Points on a hilly landscape, in no order, each with its height.
A climber steps from a point to whichever of its 2 nearest points has the largest rise for the distance, and stops where none of them is higher. Distance is the straight distance between rows; heights are no part of it.
j592 h=6.95: [-14  10  25   8 -20   2  37   3 -29  15 -10  10 -10 -16  49 -22  -1 -15
 -12  25  15 -18  -2  12]
j982 h=0.49: [  8  20 -19  -7   3  -6  -6  -5 -33 -54  -5  19  23  14  -2 -45 -22  10
  41 -23 -55   2   1  17]
j30 h=5.79: [-20  -1   7  25  26 -11  19   5   0  23   6  -8  -2 -16   7  27  29   7
 -14  -6  46 -14  32   6]
j488 h=4.82: [ 40 -14   1 -50 -16  -2  -3  -1  31 -11 -11  16  -1   5 -42 -52 -25  -6
  22  12 -30  31 -19  -2]
j958 h=2.54: [  0  -4 -30  -4  20 -14 -16  -2   6 -48  11 -16   6  20 -24   0 -16  13
  11 -23 -27   3  -2  -1]
j715 h=5.80: [ -5  12 -20   2   2  24  10 -30  17   6  24 -46 -51 -52  13  24  46  30
  39   6  30  -7 -16 -34]
j629 h=4.98: [ -1  -6 -12   8  29   1  10   0  22   7  10 -28 -17 -31  -8  31  22   8
   2   4  31  -5  22 -14]
j476 h=5.59: [ 20 -22  28 -18  -4  -3  17   6  26  26 -13   6 -17  -9 -23   2  -7 -15
 -24  28  26  10  34   4]
j102 h=3.50: [-28  34 -13   6  -2  -4 -18 -12 -26 -26  18 -15  17  18   6  20  26  31
  26 -36 -12 -11 -23  21]
j122 h=6.12: [ 33 -24  13 -49  -7 -18  -4   5  46 -17 -13  -3 -17  -8 -50 -50 -14  -3
  19  14  -1  25 -12  -5]
j865 h=6.51: [ 21 -25  39 -45  -9 -11  26  10  45  -3 -17   5 -26 -21 -38 -44  -6  -6
   9  23  34  14   9  -2]
j339 h=1.66: [ 28 -24 -19  -3  16  -9 -14   6  17  -6  -6  18  18  32 -25 -11 -30  -8
 -13  -5 -23  19  14 -10]
j751 h=5.43: [-10 -20   9  17  29  -6  30   7  20  13   0 -19 -20 -35  -4  11  14   9
  -8   6  47  -6  44  -7]
j615 h=4.99: [  4  -2  13 -35  -5  -4   2  -5  21  21  11  15 -17  -5 -37  26  25   4
 -23   1  26   7  23   7]
j251 h=3.00: [  6  -5 -42  -3 -10  10 -22  -9   1 -45  10 -27   5  44 -34  16 -28  15
  16 -25 -62   9 -14 -27]
j448 h=4.79: [  8 -27 -19  12   8   3 -32  11  23  12  12 -22  -5  12 -25  53 -13   0
 -23   1  -4  13   8 -22]
j534 h=5.12: [  5  -8  18   0  27 -22   4  16 -10 -15 -12  42  32  13  11 -34 -22 -10
 -15  -6   6  -1  27  -4]
j514 h=7.10: [ 21 -36  35 -41  -2 -28  14   9  47 -19 -20   2 -16 -16 -37 -70 -14  -7
  23   9  27  21  -3  -5]
j140 h=5.10: [ 14   8  21  -9  -8   2   7  -1 -30  22  -9  60  14  21  14 -18  -1 -12
 -27  17  -6  -6  15   6]
j888 h=1.07: [ 15   8 -23 -36 -28  21 -23  -9   7  -4  14  11  -7  19 -31  11 -10  -2
   3  -4 -39  13 -17  -7]
j788 h=6.06: [-24   4  13  31  22 -17   6  10 -15  21  -1   5  18  10  15  20  25  11
 -27 -12  32 -16  16  16]
j359 h=0.87: [  8  19 -28 -26 -22  11 -10 -16 -11 -27  12  16   4  29 -27  -1 -13  11
  17 -17 -53   6 -11   0]
j627 h=3.96: [-18  -9  -8  60  37 -10  10  14   3  13   0 -47   3 -17  21  28  19   8
   3 -11  36 -14   8  -2]
j588 h=4.84: [-13   6   8 -18  24 -12  20   1  12  -6   9   5  -8 -24 -16   2  20   8
  -2 -11  35 -12  27   4]
j956 h=3.71: [ 25  -8 -10 -32 -14  -1  -5  -3  27 -28 -12  -6 -10 -13 -21 -41 -31  -8
  25  15 -32  12 -16  -1]
j55 h=6.41: [-10   2  36  14 -13  -8  43   9 -37   3 -13  32   8 -11  57 -37 -17 -15
 -10  28  11 -26  11   0]
j984 h=5.27: [-30  23   9 -12 -18  13  28 -21 -10  16   3  -4 -20 -35  20   3  35   1
  -2   2  29  -6  -9   6]
j376 h=5.47: [ 13   2   2  -9  -4   3 -12   0 -18  24  -3  49  13  29  -7   6  -4  -4
 -34   3 -15   3  15   5]
j683 h=4.50: [ -5 -16 -14  17  25  -1 -14   9  19  11  13 -26  -8  -2 -16  46  10   0
 -14  -1  18   3  16 -13]
j896 h=3.62: [-30  25   5  29  -4  -1 -21 -10 -27 -12   8 -32  28  19  29  18  42  31
  25 -39   5 -13 -36  32]
j519 h=8.40: [-20   4  -6  40 -13  14 -32  -1 -17  27   0 -17  10  25  19  42   4   1
 -12  -9  -3  12 -30   0]
j834 h=1.22: [ 23 -10 -11 -30 -29  18 -27  -4  16  18   7  16 -11  15 -36  23 -16  -9
 -14   6 -23  19  -3  -8]
j44 h=4.02: [ 26   2  23 -46 -25   5  17   3  14   9 -13  32  -9 -11 -12 -50 -16 -22
  13  25  -4   6  -5   9]
j333 h=2.96: [ 25  -3 -28 -30 -15   6 -17  -6  15 -41  -1  -9  -4   4 -30 -30 -32  -2
  33  -3 -58  12 -17  -2]
j625 h=3.01: [ -9  11 -30  -5   9  -5 -19  -5   5 -31  26 -21  -3   7 -20  22   1  21
  13 -20 -17  -4  -6  -7]
j899 h=5.90: [-23  14   5   6 -24  22   6 -23  -9  32  -4 -12 -21 -23  21  22  20  -9
 -13  11  16  10 -18  -1]
j884 h=4.47: [ 16 -14 -38 -14 -16  10 -32  -9  18 -40   4 -22  -6  17 -28   0 -37   0
  19  -3 -64  14 -18 -26]
j432 h=3.82: [-27   1   4  62  20  -2   3   4  -7  14   5 -55  15  -8  38  28  31  14
  21 -19  29 -12 -15  13]
j185 h=4.78: [ -8  13  22 -47   6  -4  18  -9  19   9  16  11 -25 -24 -35  14  37   9
  -7  -5  39  -5  28   7]
j202 h=4.80: [  8  27  18 -18 -19  12   8  -7 -30  15  -7  53   4   8  21 -27   9 -10
 -11  10 -15 -13  -3  11]
j971 h=4.40: [ 24  20  21 -36 -26  17  14  -5 -13  15 -12  51   5   1   9 -42  -8 -24
   8  27 -19   2  -9   7]
j684 h=6.83: [ -4  13   3  -4 -32  22  -5  -8 -19  27  -1  25  -5   9  15  13   7 -14
 -22  10  -7   6 -16   6]
j690 h=5.99: [ 11   8  -8   2 -27  18 -22  -6 -28  25  -1  43  14  34   5  11  -5  -9
 -21   7 -27   8  -9  -1]
j485 h=6.61: [ -1   2 -22  -2  -3  18  -3 -18  22  -2  17 -55 -41 -52   8  24  22  10
  31  17   5  -9 -17 -30]
j661 h=6.00: [ 22 -19  27 -33  -1  -7  10  12  33   8 -18  16 -13 -11 -26 -26 -12 -19
  -6  16  19  13  17   0]
j578 h=6.30: [-16   4  15  40  14 -15  -6  13 -32  17  -5   8  35  28  30  17  22  10
 -26 -15  18 -23  -3  20]
j217 h=4.30: [-12  -5   1  46  19 -12  17  21  -7 -14 -12 -16  15 -10  36 -17 -23 -13
   2   4   7 -16   1   4]
j818 h=4.11: [-17 -12   1  45  33 -16  20  20   2  -1  -7 -31   7 -22  23  -3  -8  -4
   1  -4  31 -20  14   2]
j265 h=0.68: [ 20  21 -23 -24 -19  14  -9 -17 -26 -32  -5  25  13  21 -13 -30 -16   2
  34  -8 -65   4  -8   9]
j677 h=1.32: [ 34 -23   3 -19 -18   9 -21   7  21  28  -4  24  -2  23 -38  16 -20 -14
 -31  18 -13  25  16  -4]
j425 h=1.45: [ 36 -31   6 -11  10 -11 -16  11  26  13 -10  22  14  31 -33  -4 -27 -16
 -29  10  -8  30  26  -1]
j355 h=2.03: [  7 -16 -26   2  29 -18 -11   5   8 -29   1   1  24  32 -17 -15 -29   2
  -5 -21 -27  10   7   0]
j116 h=5.52: [-12   7  15   8  18 -17  12  14 -19   0  -3  29  18   8  14 -18   1  -3
 -20 -10   9 -18  18  13]
j301 h=5.69: [ -2  -5 -26  20  20   4   0  -2  21 -18  10 -58 -31 -48   7  18   9  13
  24   9   7 -16  -7 -27]
j807 h=5.78: [-11   1  42   0   9 -13  25  15 -27   7 -12  48  17   5  22 -24   7  -4
 -33   0  20 -21  31   6]
j796 h=4.81: [  8 -10  19  20  26 -21  11  19 -17 -18 -22  36  35   8  34 -54 -31 -16
  -1   3  -1  -8  21  -3]
j419 h=5.26: [-25  26 -13  -1  -2  21  18 -31   0   5  21 -40 -35 -43  19  25  46  26
  28  -3  27  -1 -25  -3]
j372 h=5.60: [  2 -18 -28  27  -1  12 -34   9   6   9   5 -21   1  17  -6  42 -26  -8
  -9  -1 -18  11 -12 -17]
j373 h=8.06: [ -9  18  21  11 -27  15  13  -9 -29  32  -8  18  -6  -5  43   2  11 -13
 -23  25   5  -3 -16   6]
j96 h=6.07: [-16 -10  41   8   1 -16  44  18 -25  -9 -17  42  15 -12  39 -38 -13 -12
  -7   8  27 -26  30   0]
j420 h=3.74: [ 16  -9  29 -33 -22   3  37   7  24   2 -18   2 -21 -31  -9 -50 -25 -26
  18  31   5   1  -3   1]
j366 h=4.55: [  6  -1   7  33  17 -13   7  18 -19 -16 -16  12  28   0  37 -31 -31 -18
   3   7 -11 -15   5   4]
j738 h=5.02: [-15   2 -27  22  22  -5 -10  -2  12 -17  15 -46 -13 -22   3  25   9  14
  21  -7   3 -10 -13 -11]
j845 h=8.61: [ 10 -15 -40  14  -4   9 -33   2  11 -15  -2 -25  -1  15 -13  19 -36  -7
   4  -2 -47  14 -17 -23]
j117 h=3.72: [-27  15   4  46   0   2  -5  -9 -22   5   5 -49  24   1  47  22  43  25
  26 -27  24  -9 -37  23]
j85 h=4.91: [-30  37  -2 -17 -15  12  20 -24 -11  -8  14 -22 -23 -35  17   5  40  17
  22 -14  16  -6 -21  13]
j926 h=5.28: [  2  -8  15  -9   2   5   7  -1  19  26   1   4 -11 -13 -17  25   7 -11
 -29  16  27   6  29   5]
j134 h=5.15: [-15  11   4 -11   7  -6   4  -1  -7   5   6  15  -1  -3  -5   7  16  -2
 -19  -8  14 -11  17   9]
j697 h=6.62: [ -7  -5  -1  50  16 -13 -27  22 -25   8  -5  -1  38  40  27  17  -3   5
 -11 -19  -5 -15  -9  19]
j743 h=3.31: [-22  26 -26  -9  -1  -4 -20 -15 -14 -26  34 -21  -3  13 -15  34  19  32
  19 -32  -9  -1 -23   6]
j467 h=6.84: [-23   5  -2  25 -17  24 -16 -14  -6  35   2 -19 -10  -3  25  39  17  -4
 -11   6  12  19 -25  -8]
j321 h=7.23: [ -7   2 -14  39   1   4 -31   8 -28  14   2  -2  28  40  18  28   1   1
 -16 -15 -13   1 -19   3]

For each start below, name the point where the climber stops.
j185 | j514
j751 | j519
j134 | j373
j796 | j373
j971 | j373
j355 | j373

Call two points neighbours if one is among the 2 nearest of the other. Go from one point of each pair to the other, from neighbour to neighbour, staying as high as possible. Name the lowest point that can't be avoided.
j514 and j485 | j625
j519 and j485 | j85
j485 and j845 | j683
j514 and j373 | j185
